Points on a hilly landscape, in no order, each with its height.
A ball rolls from a point to the lowest of its 2 nearest points, and stops where none of them is lower. Distance is the straight distance between rows; heights are no part of it.
j_478: [  3   6 -16  34   6  -4   4 -12   5  -3  12 -25 -18 -24   7  13   6   1
   5   3 -12  -8   0]  height 7.18
j_606: [-13   2   4 -26  -2 -11  -8   4  -1  -3  -8  13   1  11  -6 -13   2   3
   4  -2  -2  17  -2]  height 2.43
j_763: [ 15   5  -2  15   0  19   2   0  11   3  10 -22   0 -25   5  21  12   4
  11  12  -6  -9   9]  height 4.59
j_632: [ -1  -8  13  12   0  -6   1 -15 -14   2  -2  -4  16  -9  -4   5 -24  -1
   9 -13   0 -18  -1]  height 4.89
j_339: [  8  -7  20 -29  10   9   2  10 -32   4 -13  17  12   2 -29 -17  -8   7
  -1  -3   2  -1  -7]  height 4.36
j_816: [ 14  -2   5   4  10  12   5  20   9  19 -12  24  -9  21   6 -18   8  23
 -15  -6  20   0  -9]  height 1.95
j_82: [  8  -8  -2 -16   0   9  -2   9  -5  17   0   4  -6  20  -5   2 -21   5
  -3   7   3   2  -3]  height 3.23
j_467: [ -6  19  -9  28   1 -24  12 -24 -17 -12  22 -16   6 -21   4  10  -6  -5
  17  -2  -6 -27 -12]  height 6.86
j_794: [ -1 -16  15 -23  -7  -3   2  -9 -11  11  -7  12   9  14  -9 -10 -22  -7
   4  -7  13  -3  -5]  height 3.37
j_384: [  5  -7 -16  30   0   6 -10   0  12   0 -10   3 -34   0  15  -7  14  10
 -28   1   3  10   8]  height 2.25
j_270: [-28  -1   4 -13 -14 -22  -4 -18  -6  -7  -5   5   1   8   8  -2 -14 -21
   2  -5   3   4   1]  height 1.94
j_534: [ -2  11   5   5   4  10  -4  -4   6  -8  15 -16  20 -21  -2  19  11 -12
  25   2  -5 -17  10]  height 6.56
j_253: [ -2  -1  12 -20   1  -8   2   0  -8  -2  -9   8  25 -19  -6  -6  -2  -9
  13  -9 -10   1  -1]  height 7.37
j_475: [  5   3   8 -35  -6   2  -2   8 -21   5   1  20   7  16 -19 -18  -7  10
   2  12   3  13 -11]  height 3.32
j_248: [ 30  -7   5  -5   0  15   6  21  -7   3  -5  10  15  -1 -10  -5  11  25
 -20   8   0   9   0]  height 6.06
j_201: [-13 -11  11  -2  -3  -4   6 -19 -10   9  -4   7   8  13  -1   0 -30  -7
   6 -14  10  -8 -10]  height 3.91
j_379: [  6   3  -8  25   4  -5   2 -14   3   4  12 -25  -6 -16   4  12  -6  -5
  10   4 -10 -18  -7]  height 6.54
j_170: [ -1   3  17 -29  -7  -3  -3  -2  -6   8   0  28  -3  30 -12 -24  -2   9
   1  10  15  10 -14]  height 2.61
j_778: [-22  -6  -4  -2  -1  -9 -15  -8   3   1  -1  -3 -17  20   9  -1  -9  -2
  -7   1   2  11   0]  height 4.31
j_728: [ 10  22  -5  33   2  22  13  -8  14  -5  16 -22   1 -28   2  26  23 -13
  23   5   0 -25   7]  height 5.84
j_65: [  2 -11 -12  26   2   4 -11  -2  15   3  -6   2 -20  13  14 -11   2  15
 -20  -3   4   3   6]  height 1.04
j_322: [ 10  18   5  18   3  22  10  -4   2  -3  14 -19  12 -23  -1  22  16 -15
  32  -4   1 -32   6]  height 6.18
j_297: [ -9   1   0 -12 -20  -2   2 -20  -1  -1  12  -7   4  -1 -11  16 -19 -23
  14  19   1  -7   2]  height 4.83
j_432: [  2   9 -16 -14   7   3   0  24   7  -4  -3   1  -7   3   0  -6  17  16
 -11   4 -15  21   3]  height 2.72
j_878: [ -6   6   2 -11   3   0  -1   0  -2  -5   9  -9  16 -14  -6  15  -1 -12
  18   1  -5  -4  11]  height 6.94
j_11: [-18   1  -5  -3   0 -11 -26   2   0 -16   3 -18  -2  -4   6  10  10  -3
 -13   5  -6   6  15]  height 6.91
j_614: [-27  11   1 -11 -16 -15   0 -20  -6 -12   5  -8   6 -10   8  11  -7 -29
   4  -3   3  -1   8]  height 3.04
j_117: [-25  15 -16   8   2 -12  -5  -1   2 -17   4 -19  -1 -10   8  18   4 -24
   2  -4  -4  -3  10]  height 4.92
j_756: [  5  -9 -14   8   8   1  -5   3  10   4  -2 -15 -19  -7  12  -2   4  -1
  -7  -1  -8  11   6]  height 8.15
j_293: [ -2  -1  -7   9  -6   4   5  16  18 -12  -5  -8   1 -18   6  14  20  -6
  -9  -3 -11   8   9]  height 1.66
j_323: [ 22 -19  -2  21  -8  11  -2  -1  16   2   1   4  -5  -4  10  -1   8  11
 -24   5   0   8   5]  height 4.80
j_48: [  5 -13  -3  14   8   5  -9   4  16  12  -7   8 -20  20  15 -17   7  13
 -17  -8  11   3  -4]  height 0.30
j_380: [  7  -4 -23  27   5   6  -2  -7  11   3   2 -18 -29 -19  10   3   4   1
  -4   4 -10   5   9]  height 7.99
j_440: [-12  28 -26  32   7 -13  12 -15  -4 -14  23 -17 -18 -22   3  14   9 -15
  16   4  -9 -16  -7]  height 7.97
j_186: [ -4   7 -15  -5   4   2   6  27  14  -9 -11   8   2  -3   4   1  15   6
  -3  -1 -15  17   4]  height 1.75
j_111: [  0  -2  -1 -14   4  -2   1  12   5  20  -5  14 -18  31   7 -15  -8   7
  -5   5  11  13  -9]  height 1.44
j_662: [-23  -1  -8  -9  -2  -9 -18  -6   3 -12   5  -4  -4  12   3   2  -5  -3
  -3   3  -4   8  12]  height 5.50
j_40: [ 32  -4  -1   3  -3  15   7  19  10   3  -6  19   1   6   2  -5  11  22
 -27  13   3  13   0]  height 5.71
j_610: [ 11   1   9 -14   4   1   3  16  -9  -2  -9  10  18  -1 -14 -12   3  17
   2  -7 -10   9  -5]  height 6.53
j_333: [-10   7   2 -28   0  -5   0   0  -8  -7   5   0  16 -12 -12   3   2 -11
  17   3  -8  11   2]  height 7.23
j_661: [ 13 -13  22 -12   8  12   3  16 -21   3 -16  13  18   5 -24 -12  -8   9
 -16 -11   6  -8   5]  height 4.68
j_821: [-10   0   1 -26 -18 -10  -6 -17   2  -6  10  -6   3   2  -5   6  -6 -14
   5  17   1   9   5]  height 3.72
j_26: [ -8  -2   6 -22  -7  -4  -1  -1   2  10  -3  19 -10  33   1 -15  -6   3
  -4   9  18  15 -12]  height 2.05
j_967: [  6  -6  13 -38   1   2   3   5 -23   2  -1   8  13   5 -27  -9 -14   4
   3  10  -1   8  -5]  height 3.93
j_570: [-24  16 -10   7  -7 -20   3 -15  -7 -13   8  -8   5  -5  14  12  -5 -28
   9  -9   0  -8   3]  height 3.89
j_963: [ 14  -1  16  -2  13  16   2  20  -5  17 -11  25  -4  28  -6 -15  -1  18
 -10  -6  25  -7  -7]  height 2.12
j_785: [ 17 -15  23   3   7  14  13  22 -11   7 -24  11  10   9 -18  -1  -3   9
 -21 -11   4 -10  -3]  height 4.90
j_598: [-23  -2   0  12 -10 -15  -3 -29  -7  -6   6   0   8   2   6   0 -21  -7
   6  -2  -2  -9  -2]  height 5.38
j_251: [ -7  14  -5 -26   4  -6  -5  19  -1  -8  -4   3   1  15  -5  -9  10  15
  -8   7  -9  23   0]  height 3.34
j_143: [ 24   0  13 -13   6  10   0  21 -14  -3  -9  18  16   3 -18 -20   5  28
 -10   1   2   5  -6]  height 6.32
j_928: [  5  -8   0  18   3  -1  -4 -12   2   4   2 -16   2  -7   2   6 -16   3
   4  -6  -5  -9  -2]  height 5.73
j_666: [-14  36 -25  28   2 -17  18 -19 -13 -18  36 -18 -11 -13  -1  13  15 -20
  25   3   3 -29 -10]  height 7.62
j_808: [ -7  -3  10  -3   2  -5 -18   8   6   3 -12  17  -5  26   7 -23  13  14
 -10  -4  13   8  -3]  height 1.18
j_406: [ -4  16 -24  42   5  -9   7 -13   0 -15  15 -23 -22 -25   3   9  12  -8
   3   6 -14  -9  -3]  height 7.68
j_929: [-17  -8   2   3   0 -13  -8  -3   5   2 -11   1 -10  16  11  -8   1   2
  -7 -10   3   5  -6]  height 3.51
j_23: [ 13  -3  -8  -9   5   7  -6  12  -1  17   2  13 -11  25   3  -8  -9  16
  -6   5   7  10  -1]  height 2.20
j_753: [-15   9  -8  24   1 -20   8 -24 -10  -6  13  -8   0  -7   6   8 -17  -8
   7  -3  -5 -17 -10]  height 6.25
j_521: [  0  -1  -4  -3  -8   1  11 -10  -6   7  14 -16  -5   3  -8  19 -27 -17
  12   9   1  -8  -6]  height 5.34
j_832: [ 15 -13 -15  27 -11  14   6   0  15  -1  -4   6 -26 -11   8   2  10   8
 -24   4  -3  14   8]  height 3.76
j_412: [-14   8 -11   5   3  -5   3  21  14 -15 -13  -4   3 -13   8   8  15  -7
  -6  -8 -13  13   6]  height 0.52
j_550: [ 11  -8  -2   3   7   1   6  19   6  12 -13   4  -7   4   2  -8   5   5
  -5  -9  -8   8  -5]  height 2.60
j_567: [ 17   0   5 -25   9   4  -2   3  -2   7   6 -12  10  -6  -7   2  -2   5
   8   7  -8   6   4]  height 7.07
j_677: [ 19  -7  10 -13   6   4   3  14  -3   3  -8   0  16  -9  -9   0   1   8
   0  -2 -11   2  -1]  height 6.74
j_897: [ -1   5  -6  14  -5  15   5   5  18 -16   8 -13   6 -23   4  19  26 -12
   6   2  -8   1  16]  height 2.75
j_89: [  7   6   4 -16   8   4   0   5   6   4   7 -19  10 -16  -2  10   5  -3
  16   3  -9  -1   7]  height 7.22
j_125: [ -8  -3  11 -11   0  -8 -10   7   2  -3 -10  25   7  15   2 -19   6  12
  -4  -7   7   9  -3]  height 1.71
j_157: [-11  27 -10  23  -2 -16  12 -22 -12 -14  25 -17   7 -20   7  11  10 -13
  24  -2   1 -28  -5]  height 7.24
j_727: [ -9 -11  16   0   1   0   5 -20 -18   7 -12  14  15  -3  -3   0 -27  -6
   5 -16  10 -15   0]  height 4.32
j_722: [  8  -8  11   3   0   1  -1   2  -2  -3  -8   5  25 -16  -3   1  -1   2
   3  -8  -7  -5   4]  height 7.06
j_18: [  9  -7  16 -14   7   9  -9   7  -6  13  -4  24   4  22  -7 -25  -5  17
  -3  -7  21  -2 -10]  height 2.40
j_116: [  3   3  -6  -8   6  -9  -5   8   7   1   0 -13  -4  -7   9   7   1  -4
   4  -3 -10   9   3]  height 7.63
j_479: [ -9  -8   5 -24 -21 -10 -10 -16   2   0   3   5   1  12  -3  -8 -11  -9
   2  17   4   9   0]  height 2.42
j_156: [-16  -8  -3   0 -14 -10   5 -22  -7  -3   3   0   1   7   1   6 -32 -13
   9  -1   3 -11  -6]  height 4.61
j_450: [  4 -15  15 -15   5   0  -7  -2  -9   7  -7  13   9  13 -10 -16 -14   6
  -1 -12   4  -2  -8]  height 2.90
j_221: [ 16   2   2   2   0  22  10   6  13  -6   4 -11  15 -25  -1  19  18   2
   9  12  -5   1  13]  height 3.69
j_797: [ 27 -11 -10  11  -4  17   1  10  15  10  -4  13  -8   7  11 -11  12  15
 -27   4   4  10   7]  height 5.35
j_62: [-23  -7   8 -20 -19 -13  -9 -17  -5  -1  -2  10  -2  16   2  -8  -6 -15
  -5   1   8   6  -1]  height 0.97
j_318: [-24  10  -5  -6   4  -3 -15  -2   3 -17   7 -19   4  -8   2  15  14 -17
   1   3  -4   3  16]  height 5.83
j_956: [ 16   6   0  28  -8  21  15 -11  13  -6  10 -22  -4 -30  10  25  21  -3
  12   9  -4 -16   5]  height 5.37
j_497: [  2 -11   1   8   4  -5   1   5  12   4 -14   4  -1   2   7  -4   0   2
  -7 -16   1   3  -3]  height 3.00
j_278: [  5  -9  -4  -3   4   4   4   3  -6  11   3  -6  -8   9  -5  12 -28  -5
   1   3  -1  -8  -6]  height 4.34
j_391: [ 19  -7   3   5  13  12  10  20   6  22 -18  15 -15  16   3 -14   2  14
  -8  -5   5   7  -8]  height 2.16
j_776: [ -4  -5  11  13   2   1 -10   9  16   7 -12  18 -15  23  11 -20  25  13
 -14 -11  23   1  -4]  height 0.73

For each start below, name the point where the ball stops.
j_440 | j_201
j_380 | j_201
j_797 | j_48
j_318 | j_62
j_406 | j_201
j_661 | j_111
j_521 | j_111
j_677 | j_48
j_662 | j_816
j_794 | j_816
j_251 | j_48
